A landscape with many valleys, sampled at points; each row gives a point and its height.
From any point a ball rolls to the lowest of the 2 points nearest to it. It stops when none of these is lower. Distance is the straight distance between rows; heights are no part of it.
bozu: [131 126 166 139 122 140 120  95 146  91 107  94 149 164 123 118 155 101
 120 110 127 143 103 139 101 114 174 141]  height 233
Putis: [179 124  83 155 166 114  84 168 131 131 158 123  91 143 121 120  75 137
 104 124  70 118 139 156 155 113 102 165]  height 422
Poze: [ 92 112  98 137 115 133  64 147 121  81 120 118 168 180 130 150 121 132
  91 112 136 140 106 105 164 168 140 187]  height 474
zad: [ 93 122 148  92 132 155 135 176 153  87 136 107  93  92 116 115 145 146
 180 109  81  89 129 138 126 181 140  85]  height 410
kug: [154 159 107 151 162 134 125 143 123 136 149  97  95 113 129 135  73 118
 158 120 102 127 123 163 122 121 158 141]  height 380
Vig: [111 127 122 110 133 105 149 174 170 136 144  87 102  89 103 106 139 187
 180 141  55 155 157 137 188 150  55 150]  height 513
kobil: [135 104 145 112 139 133 100 146 124  72 118  92 176 151  75 120 157 165
 124  95 109 140 129 129 161 137  84 183]  height 635
Galok: [169 154 118 148 123 117 112  86  98 171 140 181 147 151 165 154 122 135
  51 157 170 115 127 109  88  83  93 113]  height 571
setaz: [137 102 109 127 135 137  99 170  85  87 131 123 165 141 114 134 103 151
 115 106 152 137 136 161 157 166  92 170]  height 517
kula: [110 127 136  87 157 123 151 149 146 130 157 105 130  78  80 103 165 201
 187 118  75 128 145 106 197 142  57 108]  height 489
pali: [179 116 137 150 132 123 107 114 108 143 135 176 139 163 157 147 111 127
  73 140 131 128 148 127  94  69  95 148]  height 592
Nazum: [ 97 103 108 151 116 140 139 129  81 158 102 176 118 112 163 171  91 125
 134 103 135 133 158 108 118 116 146 116]  height 631
molad: [100  87 114 137 108 118  83 162 114  55 116 117 140 154 150 136 152 118
 113  96 105 127 129 119 136 172 138 170]  height 504
nor: [152 140  94 136 149 139 137 136 132 174 133 192 116 146 158 156  63 125
 103 137 142 116 143 125 100  88 151 106]  height 593
kogib: [137 121 166 132 163 114 155 124 137 164 141 140 125 113 118 117  73 148
 177 114 125 167 152 148 163  69 111 167]  height 243
gok: [ 91 144 150  88 139 151  98 174 176  66 163 116  75 112 102 102 168 165
 166 124  66  93  89 143 117 185 134  65]  height 453
tilu: [145 156 180  95 143 165 144  99 187 116 117  80 136 150  69  81 165 124
 144 129 103 126 107 147 147 104 132 108]  height 246
duve: [164 159 101 170 141 128  98 127  67  97 149 128 124 133 163 163 132 135
  98 123 159 125 130 151  66 143 132 136]  height 438
suvir: [ 86 121 118  85 130 159 141 186 137 114 127  89 138 111 116 105 119 141
 182 121 109 141 125 161 171 186 131 142]  height 333
vid: [113 141  87  99 136 152 140 199 143 144 145  91 110 108 149  98 112 120
 171 156 108 139 136 167 157 189 147 125]  height 383
Levol: [120 172 132 103 139 133 172 122 168 171 137  93 114 119 102  99 123 106
 174 170 144 167  99 114 163 108 136 132]  height 511
kis: [116 143 107 146 141 123 118  84 105 160 131 119 135 138 136 139 113 102
  99 131 140 127 113  91 119 104 135 117]  height 242
leses: [ 72 174 121 117 144 125 123  59 158 199 128 175 155 143  92 170  60 111
 140 114 172 178  83  77 129  94 152 137]  height 315
tif: [171  89 105 134 151 120  94 173 113 122 127 121 115 139  89 101  83 120
 118 103  72  99 138 160 184 126  85 172]  height 384
Tik: [126 121 101 145 117 109 117 145 191 105 155 110 124 172 178 112 146 109
  94 162 119 160 113 138 115 143 188 133]  height 342
Boz: [157 142 158  97 134 148 181 115 117 119 143 104 136 106 109 105 142 115
 126 144 171 111 137 142 105 122 117  69]  height 589
Rugi: [108  93 154  94 128 129 187 124 115 145 114 124 144  94 113 109 140 141
 155 122 141 117 162  99 164 107 100  93]  height 395
pepa: [107 189 137 134 122 130 158  76 175 102 133  59 103 112 105 111 172 101
 180 127 116 162  65 107  90 142 164 105]  height 439
Sol: [126 108  97 164 138 108 136 164 151 143 140 125  82 107 151 138 102 144
 137 137  68 145 172 130 136 109 107 144]  height 436
Vip: [161 120 152  90 152 158 172 159 120 112 149 107 127 102 110  98 122 143
 145 132 133 104 158 175 125 141  91  88]  height 616
Ras: [112 136 166  79 151 138 154 144 143 120 151 125 106  81  58 107 168 196
 178 128  89  95 125  97 162 112  70  50]  height 455
zovos: [110  96 110  94 151 130 133 170 129 126 153  98 173 117 103 103 133 174
 137 125 127 155 148 138 201 168  65 142]  height 52
bosa: [ 73 122  93 121 121 137 112 144 146 110 150  85 140 133 162 122 146 105
 115 145 135 126 107 106 154 193 171 120]  height 564
Raba: [177 140 119 157 167 121  85 122 116 140 142 130 114 156  98 138  78 129
 105 106  91 118 129 134 145  76 103 178]  height 451
forek: [128 139 192 120 126 146 139 112 193  84 109  78 128 142  75 102 172 146
 167 120  85 159 112 138 115 110 147 132]  height 207
bos: [158 146 105 140 156 134 109 145 155 133 152 106 117 155 139 109  92 113
 106 148 109 129 112 158 133 119 167 144]  height 341
Zom: [158 160 142 128 144 125 167 102 168 161 131  84  76 109 109  90 118  83
 173 148  80 105 100 142 111  92 164 100]  height 282
Vafi: [159  80 115 134  95 116  78 190  63  67 101 172 127 132 151 115 139  97
 103 100 144  92 151 168 105 197 126 157]  height 715
rasiz: [ 83 105 123 128 108 119 102 137 146  59 140  78 132 140 151 120 182 123
 117 118  92 127 112  93 137 183 148 139]  height 532
Buk: [136 136  80 179 131 114 133 107  58 160 130 158  90  99 176 168 125 108
 108 110 118 120 152  98  73 112 126  91]  height 301
pusos: [120 181 137 128 147 146 130  90 150 157 120  91 134 139 106 122 101  79
 153 137 148 156  81 145 121 114 189 136]  height 399
Nibun: [152 110 131 121 144 148 182 164 105 138 139 139 130 101 147 117 100 123
 135 138 163 123 169 177 120 121 133  97]  height 643
rar: [125  72 126 111 122 131 144 168 122 100 133 119 131 115 150 114 149 125
 108 124 115 120 164 136 128 153 106 117]  height 499
zako: [123 161 152 105 123 138 140 127 182  67 178 100  86 122 123  95 201 133
 133 141 105 105  96 109  97 161 136  41]  height 518
renol: [ 99 116 144 102 101 132 121 103  79 109 123 109 163 106 145 134 205 144
  99 132 162  89 131  97 116 173  87 101]  height 311
nivil: [137 156 172 135 121 122 127 118 216  99 106  70  82 136  90 107 148 135
 188 139  49 144 106 173 117 113 150 170]  height 175
mebit: [140 178 109 152 169 135 143 110 119 189 140 131 100 108 128 143  44 109
 171 120 124 144 113 144 122  92 165 133]  height 415
mefed: [121  37 139 112 111 119 135 167  86 110  99 155 140 121 154 126 150 136
 112 113 124 130 192 132 131 129  88 131]  height 466
runa: [116  85 124  85 140 135 126 161 101 100 146 105 168 106 107 114 177 168
 110 112 120 117 166 118 169 178  52 106]  height 163
vadid: [156 139 176 107 127 139 112  89  65 128 118 116 185 121  99 124 164 155
 109 128 183  93 124 154 129 127  86 137]  height 535
saza: [133 163 142 131 120 136 152  83 224 174 112 165 134 168 106 131 121  75
 109 172 197 218 107  96 120  68 159 125]  height 514
soti: [111 148 139 103 128 129 144 178 192  89 173 104  63  98 137  94 184 143
 153 158  77 106 121 131 111 185 115  61]  height 488
rapuv: [133 141 187  85 161 108 170  81 116 144 144 117 162  93  56 109 167 171
 187 103 131 125 118  93 175  81  94 101]  height 344
kov: [153 128 117 136 124 112 150 103 140 128 134 128 117 147 172  98 133  73
 104 161 169 103 100 154  97 139 216  79]  height 496
mulig: [163 182 123 165 116 133  75  88  58 124 137 140 152 136 147 168 138 142
  85 133 186 115 102 154  76 140 105 161]  height 465
Gudil: [135 138 133 144 126 129 104  76 102 124 121 106 140 156 141 133 132  92
 109 116 137 106  90 130 104 121 170 131]  height 174
bov: [108 142 137 105 125 130 166 118 163 130 135  89  77  91 121 101 157  91
 169 134  82  86  99  90 118 136 149  65]  height 379
Fevob: [130 107  69 145 132 121 107 174 140 111 135 156 111 158 186 130  99 122
 106 134 132 121 124 162 111 170 212 122]  height 512
zaka: [104 130 143 139 142 117 142  74 106 131 112  84 115 107 104 132 134 115
 171  81  79 118 101  87 113 114 132 118]  height 582
kap: [140 201 123 128 121 130 140  70 213 178 128 179 141 167  89 158 104  82
  68 172 229 187  86 108  98  95 180 107]  height 497
kolur: [138 103  84 155 142 114 117 187 109 127 134 132  73  83 134 134 102 140
 128 109  65 133 191 141 163 149  97 138]  height 464
gezo: [133 121 124 131 126 113 156 157 178 111 145  86  86 114 158 105 150 123
 140 155  80 130 144 146 106 133 135 115]  height 203
Fozo: [122 147 115 150 112 124  60  85  54 113 102 124 154 141 129 159 155 130
 106 105 139 103  87  96 117 141 107 184]  height 418
bise: [154 160 143 125 118 131 160 102 176  83 154  84 108 136 128  94 197 101
 115 149 141 128 107 119  92 134 149  59]  height 545
Totev: [ 97 172 126 117 134 149  91  87 154 168 123 187 169 174 108 191  58 133
 113 102 165 152  97 104 108 106 159 156]  height 251
Bugo: [122 140  91 158 144 119 132 155 169 164 161 154 112 140 158 150  82 157
 130 150 102 178 154 111 141  98 106 144]  height 412
kot: [132 128 156 137 123 115 171 111 159 109 124  91  91  99 125 120 145 125
 162 129  88 126 132 121  90  96 132 107]  height 156
Pufe: [106 141 124 124  96 124 149 146 210 121 129  88 112 151 165  98 156 105
 149 183 113 172 100 127 126 139 182 142]  height 371
ronoz: [131 140 103 150 126 110 184 100 102 136 137 111  84  77 155 128 144  88
 147 125 124 118 132 107  66 129 146  64]  height 178
keke: [151 161  90 134 128 122 117 117 149 162 158 189 153 177 159 157 106 137
  46 166 172 111 129 102  99 113 139 100]  height 540
kimov: [142 133 123 140 159 135 116 143  84 115 137 125 148 126  99 139  84 153
 147  98 133 145 145 156 165 128 102 178]  height 538
Milu: [148  56 121 146 106 110  92 196  90  84  99 162 109 135 128 113 119 104
 114  99  93  95 162 141 126 153 109 160]  height 691
babam: [ 94 115 125 123 101 133 159 107 123 170 119 167 165 144 151 149 104 109
  89 162 200 130 124  92 131 106 146 101]  height 569
liniv: [137  92 159 109 129 125 144  96  76 146 109 126 147 110 131 118 156 128
 124 120 134 103 147 104 128  96  94 116]  height 346
Kavel: [111 192 151 111 116 140 161 107 195 116 140  84  74 109  87  96 170 111
 185 148  93 120  63 100 107 137 151  67]  height 416
zefi: [132 122  87 147  99 133  96 126  39 175 100 195 114 102 194 163 130 120
  82 126 157  74 149 130 111 155 128 100]  height 706
moler: [116  74 124 159 106 107 129 151 141 107 102 183 126 157 152 163 117 154
 114 113  99 165 166  97 104  72 105 177]  height 624
dadaf: [144 134  98 156 110 134 100 149  30 111 114 151 107  93 178 158 133 114
 116  94 151  92 151 154  86 189 154 117]  height 766
Piro: [122 151  61 134 145 138 141 181 138 155 161 116  99 105 167 120 105 119
 133 168 118 136 137 137 150 162 151 111]  height 428
vode: [132 143  69 133 142 121 148 171 150 140 159 143 117 140 183 120 111 118
 110 177 157 139 127 146 113 153 197  98]  height 470
teba: [121 151 134 144 161 131 124 100  86 124 123  94 136 104  95 147 103 145
 171  85 114 135 119 120 140 114 122 154]  height 562
fibud: [150 117  82 181 139  93 123 142  88 120 138 144  72  99 196 154 142 110
 102 114 103 114 163 119  68 145 148  99]  height 352
sib: [147 131  71 137 142 125 122 156 152 135 168 162 137 166 181 140 107 137
  59 172 155 135 139 139 104 128 152 105]  height 506
galav: [161 178 168 113 141 152 125  62 175 120 124  81 131 144  60  89 199 101
 110 133 126 105  96 115 138 108 120  70]  height 297
zupur: [124 137 154 126 121 125  93  88  52 155 114 132 188 123 102 161 133 165
 110 113 189 106 118 137 158 138  87 164]  height 510
Lopa: [142 137 124 156 130 115 143  78  67 139 125 121 108  99 149 144 137  98
 123 114 138 103 120 128  60 122 135  97]  height 240
fot: [124 124 100 149 117 135  94 178 123 105 122 194 143 170 119 162  53 150
 129  91 137 153 146 139 141 135 124 186]  height 194
katip: [139 152 168 129 127 108 168 110 200 124 120  93  62  95  91 108 140 151
 194 152  58 109 134 146 100  85 109 116]  height 115
pon: [134 156 164 113 119 135 179  76 185 156 109 130 156 136  88 116 139  73
 115 167 231 203 112 112 136  81 151 119]  height 529
mafe: [136  84 145 102 118 115 102 170 162  34 115  92 134 142  61 111 174 169
 136  93  70 134 130 140 134 152  71 162]  height 650
viseb: [107 101 140 120 130 126 102 106 123 102  98  93 162 151 108 126 148 137
 127 110 103 132 121  95 161 114 125 166]  height 618
bap: [ 82 103  99 140  99 130 135 104  92 178  99 195 139 131 164 173 108 115
 102 128 169 119 139  75 117 112 134  91]  height 601
rizu: [125 178 122 136 119 126  95  70  79 221 123 183 159 127 126 178  86 132
  75 143 194  73  90 118 123 121 119 114]  height 768
kefup: [141  55  88 150 105 110 100 210 141 100 105 187 102 164 148 127  84 110
  97 112  92 117 160 148 127 137 147 157]  height 667
Loset: [104 149 142 140 107 134 120 122 102 157 134 201 195 156 135 197  85 187
  81 126 232 138 138 149 126 149  99 149]  height 378
zul: [ 97 128 159  90 119 137 198 145 166 154 116 111  96  75 103 102 142 145
 218 144  94 130 136 103 157 126 111 101]  height 472
tum: [112 100  87 145 108 143 123 145  46 159 101 188  96  94 184 163 122 109
 102  97 136 112 187 131 119 155 166  87]  height 669
Roz: [147 134 141 148 129 135 124 119 193 135 124 138 130 178 135 129 109 115
 104 148 121 187 121 134 106  61 160 162]  height 567
surez: [172 168 149 134 147 140 136  73 198 145 125  80 127 151  90  87 171  81
  89 160 139 154 113 117 149  84 133 105]  height 338
Mus: [107 100 109 117 127 140 122 132 106 147 135 134 173 140 143 134 111 128
  84 149 165 114 143 129 160 144 116 127]  height 254
Fud: [110 115 153  98 113 131 141  97 120 116 129 109 110 119 133 105 171  90
 142 120 112  62 100  99 108 158 160  60]  height 308
ketat: [ 82 138 125 130 133 143 117 124 147 146 121 181 152 165 121 179  59 146
 148  99 147 175 120 110 130 102 148 169]  height 180
zup: [109 133 169  80 134 132 154 102 143 126 130 118 106 104  62 101 180 153
 162 130  93  84 107  58 145  99  96  56]  height 423
Bupo: [140 155 123 137 128 117 209 111 146 163 130 102  71  77 139 106 113  78
 176 145 113 122 116 124  84 104 158  74]  height 238
sivu: [130 146 107 144 135 106 148 139 192 182 154 119  97 133 145 119 109 127
 133 191 100 173 134 103 147  78 113 144]  height 387
vudu: [146  99 122 159 122 119  83 156  76  99 108 176 145 159 112 145  95 141
 118  94 124 128 148 119 132 113  91 201]  height 266
seb: [151 121 117 145  95 115  43 144  72 102  98 212 173 168 116 152 117 156
  95 108 151 125 128 105 138 124  51 214]  height 316
Tora: [130 153  94 147 126 140 100 112  69 199 121 199 135 126 151 175  84 140
  79 127 169  79 136 127 125 136 120 104]  height 741
Vovi: [150 129 166 128 120 108 138 139 206  92 117  93  60 115  83 105 133 164
 189 139  40 101 139 186 116 105 101 150]  height 145
reb: [118 130 178 115 159  99 183  91 134 180 142 149 145  86  93 107 102 141
 211  97 156 188 126 130 169  59 118 143]  height 283
pul: [ 98 155 146 113 142 140 130  70 131 188 109 131 152 132  88 145  71  93
 152 119 177 162  83 128 138 100 180 142]  height 362
bag: [118 124 148 116 109 127 174  97 162 165 117 154 168 141 115 129 113  99
  95 170 233 167 118  97 153  83 132 113]  height 546
fem: [149 132 118 151  85 119  48 107  43  94  84 160 150 110 155 140 174 133
 117 112 136  88 106 107 114 147  81 198]  height 385
vuti: [132  99 162  99 136 159 139 142  93 117 108 128 169 137 108 116  94 129
 139 108 160 114 140 173 146 127 137 144]  height 443
lelen: [164 113 135 135 100 111  57 113  49  99  78 167 182 140 108 141 154 158
 117 103 136 118 118 106 140 113  67 224]  height 349
dobog: [122 106 130 171 136  96 124 153 153 140 107 175 100 121 112 154  58 164
 178  94  77 170 159 137 162  79 109 206]  height 168
bis: [140 154 105 139 163 151 140 138  90 188 138 153 115 103 133 140  45 122
 155 103 141 126 148 156 163 118 146 119]  height 457
dod: [155 165 127 136 150 130 133 109 197 166 157 102 117 154 117 100 128 104
 103 183 125 179 119 109 159  71 125 137]  height 366
zupa: [100  85 118  87 129 163 133 182  78 120 106 134 136  83 120 125 130 145
 154  86 129 115 181 151 183 191 107  99]  height 359
Rov: [144  92 156  93 132 146 128 152  78 100 116 124 184 126  94 125 124 160
 128 103 171 104 149 183 155 164  85 150]  height 483
nipip: [107 124 185 120  98 126 124  67 118  72 117 106 127 133 124 122 208 131
 148  93 108 109  89 100  56 145 136  85]  height 160
Geb: [160  82 155 111 117 116 111 120  53 119 100 155 148 105 139 119 183 153
 115 113 111  85 160 111 126 115  50 150]  height 394
Vup: [156  80 114 127 117 125  89 179 106  91 122 158 170 169 121 124 126 141
  67 121 160 135 140 162 129 144  67 174]  height 542
dedat: [154 129  81 181 131 106  96 168  93  92 151 166  98 135 172 156 116 129
  94 113 122 125 149 138  76 153 145 144]  height 401
Sizon: [110  84 127  90 130 164 133 186 117 109 112 114 159 126 111 108  96 129
 147 109 134 120 145 187 165 180 141 145]  height 389
sug: [ 94 128 123 116 127 128 156 165 150 188 132 110 111 104 136 108 108 133
 191 157  92 156 140 119 190 130 117 152]  height 206
labal: [146 107 160 162 145  93 150 126 123 131 122 138 107 108  95 139  85 164
 183  85  87 146 166 144 155  71  97 181]  height 208
tilop: [ 99 146 111 117 126 147 110 122 163  98 154  65 164 157 131 118 161 124
  92 154 157 155 103 126 154 164 149 128]  height 591
rovaf: [151 132 114 129 145 141 180 140 126 182 137 174 121 118 155 132  71 108
 124 160 178 134 154 153 113  87 158  91]  height 622
lus: [159  92 110 144 132 116 104 168 165 108 125 118  99 162 138  99 102 104
 110 128  75 105 121 164 135 130 160 161]  height 296
Fonu: [ 78 107  89 155 110 115 129 164 139 137  99 113  55  78 162 152 120 125
 166 121  48 125 168 109 154 167 165 128]  height 307
vasug: [142  96 115 136 123 105 113 127 149  95 151 114 114 154 174 107 156  93
  98 142  98 109 119 120 119 152 166 114]  height 298
runer: [130 118 119 140 160 139 130 131  63 169 134 158 127 101 118 139  76 147
 145  87 135 134 172 142 185 119  98 135]  height 505
Tir: [151 107 169 109  87 138  91 100  64  94  85 141 184 123 137 133 183 145
 111 126 165  91 120 156 101 141  84 172]  height 559
Sazal: [119 140 146 125 107 122 126  65  75 109 125 106 126 106 141 133 192 109
 127 104 141  95  99 100  64 148 115  87]  height 231
sekab: [184 156 145 146 179 133 116  98 121 147 153 102 132 141 108 120  98 125
 113 130 119 144 132 154 136  77 113 155]  height 476
zuten: [ 79 104 104 133 111 114 132 180 154 162 105 112  75  88 137 129 106 143
 190 133  47 136 160 135 187 151 125 161]  height 259
nevi: [145 126 201  95 157 115 183  93 147 148 135 124 149 102  72  95 137 163
 197 107 132 162 137 132 163  62 101 129]  height 313
zun: [156 150 114 124 132 126 158 114 167 145 147  92 107 133 140  86 135  71
 126 168 143 107  94 132 122 130 185  87]  height 460
Dokod: [140 168 130 130 129 139 137  99 160 156 141 188 162 166 135 170  89 136
  83 157 218 167 127 143  77  88 158 113]  height 446
zimo: [108 126 127 149 129 131 117 165 162 132 118 194 126 149 124 170  45 158
 166 101 111 183 142 132 135  94 135 191]  height 112
fiv: [104 124 120 101 151 126 157 157 134 161 157 116 141 105 117  98 110 163
 179 137 120 171 152 130 222 139  80 139]  height 141
disu: [162 151 109 144 132 126 151 117 136 145 140 177 139 157 166 152 109 124
  81 161 207 137 126 159  55 105 182  95]  height 475
ped: [117  87 145  88 119 132 103 138  89  80 121 118 161 116 125 122 206 154
 112 108 114  94 142 102 133 169  73 124]  height 247
zupek: [141 165 148 146  92 127  70  70  60 148 111 138 184 121 131 164 162 162
  82 137 189 108  83 146 118 140  83 183]  height 487
vas: [150 124 136 137 161 124 130 115 144 136 139  91 111 124 109 109 120 128
 135 129  85 117 128 123 149  98 108 141]  height 498
mizip: [ 87 133 123 139 114 129 140 129 175 124 118 104 121 146 153 131 125 114
 154 146 114 187 108 112 117 112 165 156]  height 392
dizav: [162 130 113 158 132 108 121 104 153 130 137 148 124 174 171 124 123  95
  82 146 135 124 108 137  82  98 201 112]  height 530
rim: [ 98 102 114 133  91 118  95 100  61 130 116 140 140 118 186 150 184 118
  86 131 145  96 130  87 112 155 110 121]  height 367
Par: [ 79 123 126 157 102 103 167  95 171 141 101 119 119 137 144 141 125  94
 154 139 116 196 100  93  78  79 175 135]  height 411
rotuv: [150 165  78 153 150 116 136 120 165 168 148 178 111 166 164 143  87 116
  92 150 138 122 103 113  77 100 197  97]  height 560
nofov: [100 137 110 147 127 127  58 106  87  85 124 113 171 155 120 173 143 153
 103 104 147 148 108  91 143 149 114 193]  height 445
pided: [134  97 199 120  85 118 107  93 129  40 109 127 118 151 149 116 226 120
 128  91  94 101 112 117  61 157 137 115]  height 226
Miz: [116  59  97 151 110 115 124 182 127 121 113 187 103 135 173 154 111 132
 100 117  92 136 189 118 126 115 124 139]  height 644
zitef: [164 170 150 128 127 136 162  81 149 112 139  90 144 130 107 113 174  95
  96 153 187 141 116 132  98 111 131  85]  height 566
Ful: [152  94 129 135 126 114 125 180 166  75 127  98  86 128 128 111 125 125
 145 118  67 115 147 170 111 149 133 154]  height 250
ger: [141 119 133 115 116 138 114 136 121  78 145  94 170 156 137 111 167 127
  75 142 181 115 119 182 111 181 131 119]  height 626
sined: [109 140 142 126 141 121 130  71 133 126 117  74 144 127  92 117 162 123
 133 112  97 137 109  65 139 101 120 127]  height 600
kado: [121 172 146 132 100 132 130 100 139 159 145 205 188 164 135 195 102 172
  68 145 231 155 136 124  81 115 105 131]  height 414
Potof: [125 137 137 132 139 112 156  62  80 169 126 122 145 103 113 131 138 109
 127 122 162 126 121  79 130  88  94 102]  height 299
geza: [ 91 121 106 126 130 134 136 163 138 120 127  89  81  85 139 122 134 125
 176 113  69 111 136 121 143 185 154 115]  height 358
lisaf: [131 162 141 108 155 125 150 111 169 176 140  77 110 105  98  88 125 126
 172 152  86 134 107 100 185 100 113 138]  height 521
tuno: [141 186 112 119 134 136 144 118 199 170 153 166 150 163 130 141  91 115
  87 184 211 173 109 128 119 109 170 114]  height 473
Nivu: [ 89 126 102 115 140 152 144 147 106 154 132 114 147 106 139 133  96 125
 141 139 165 130 142 130 165 154 142 109]  height 159
pefog: [125 104 167 136 108 119 124 125 137  50 110 100 120 147 135 121 170 123
 142  98  97 125 127 132  84 141 150 145]  height 279
nug: [124 104 150 111 108 120 106  95 120 100 126 110 123 156 165 108 169  80
 114 112 114  68  98 126 120 178 182 101]  height 210
Bibeb: [152  50 145 118  89 118 100 155  55 113  74 188 134 113 153 126 156 131
 111 109 110  99 179 124 122 117  73 176]  height 431
Sig: [130 150  97 141 140 140 121 132  60 125 146 115 107  87 158 148 127 106
 131 112 153  87 139 159 101 197 172  82]  height 789
sel: [116 134 174  85 135 127 160  67 103 139 109 120 150  99  58 116 185 142
 154 114 130  90 102  71 130  91  93  71]  height 386
kefef: [144  92 117 108 153 135 109 161 145 153 127 124 133 154 113  97  73 120
 119 130  99 116 128 163 188 114 118 156]  height 334
fuluk: [108 108 169 103 126 133  94 159 172  27 134 100 121 140  76 113 204 181
 140 100  67 116 105 129 116 165 103 119]  height 665
dos: [120 105 113  93 139 140 147 170 150 187 129 129 129 131 130  95  80 116
 153 160 108 126 142 146 202 122 123 130]  height 270
Mir: [ 82 155 151 126 120 136 136 101 160  74 122  73 102 113  99 130 165 133
 190  97  86 134  76 103  84 155 160 107]  height 461
Nudak: [ 98 125 107 132 110 143 113 151  86 145 134 167 175 138 145 180  95 161
  77 137 204 123 150 146 140 169 116 125]  height 327
lanoz: [ 80 112  96 105 132 164 141 181 102 145 137 119 134  89 132 129  97 144
 167 121 136 154 163 151 198 189 132 123]  height 258
boku: [111 162 112 134 111 118 100 102 119 202 130 176 157 159 135 168  87 126
  44 157 192  61  90 128 129 148 162 101]  height 791
fizez: [121 143 157 114 120 148 116 105 139  89 134  76 185 155 102 116 183 139
  92 138 176 142 111 147 137 153 121 128]  height 608
zodo: [ 97 107 142  92 114 146 189 152 148 119 121 104 121  82 132 104 144 125
 174 141 128 131 148 112 141 141 134  85]  height 440
vuza: [128 165 109 122 143 137 150 126 148 130 157  72  97 103 129 107 136 107
 156 148 119 113 107 119 126 150 158  90]  height 424
Pinar: [153 126 135 160 117 115 120  95 200 138 118 126 119 187 151 108 144  80
  91 153 112 152 108 130 106  76 189 123]  height 551
donin: [152  89 140 124  88 122  90 145  79  68 101 154 182 156 141 134 167 140
  81 128 160 134 137 149 106 146  79 190]  height 561
mogo: [171 115 105 154 103 115  79 158  49 102 118 182 129 132 180 142 133 106
  91 116 166  66 129 184  94 198 159 135]  height 742
zulid: [104 161 155 109 116 129 181 142 174 164 114  89  93 104 115  90 129 106
 215 165 104 152 106 122 131 120 144 131]  height 494
doma: [154 100 139 146 121 123  98 134 144 127 110 189 137 185 127 148 102 138
  83 120 110 144 147 112 114  62 100 180]  height 609
kufib: [125 123 107 140 148 115 140 174 122 131 150 108  94  71 118 132 120 175
 163 107  72 158 181 145 184 151  67 143]  height 492

Where does a ball stop that starts at each point below?
Vip => zovos
lisaf => zovos
tilop => zimo
Tir => ronoz
kufib => katip
boku => Dokod
rizu => Dokod
Vig => zimo
runer => katip
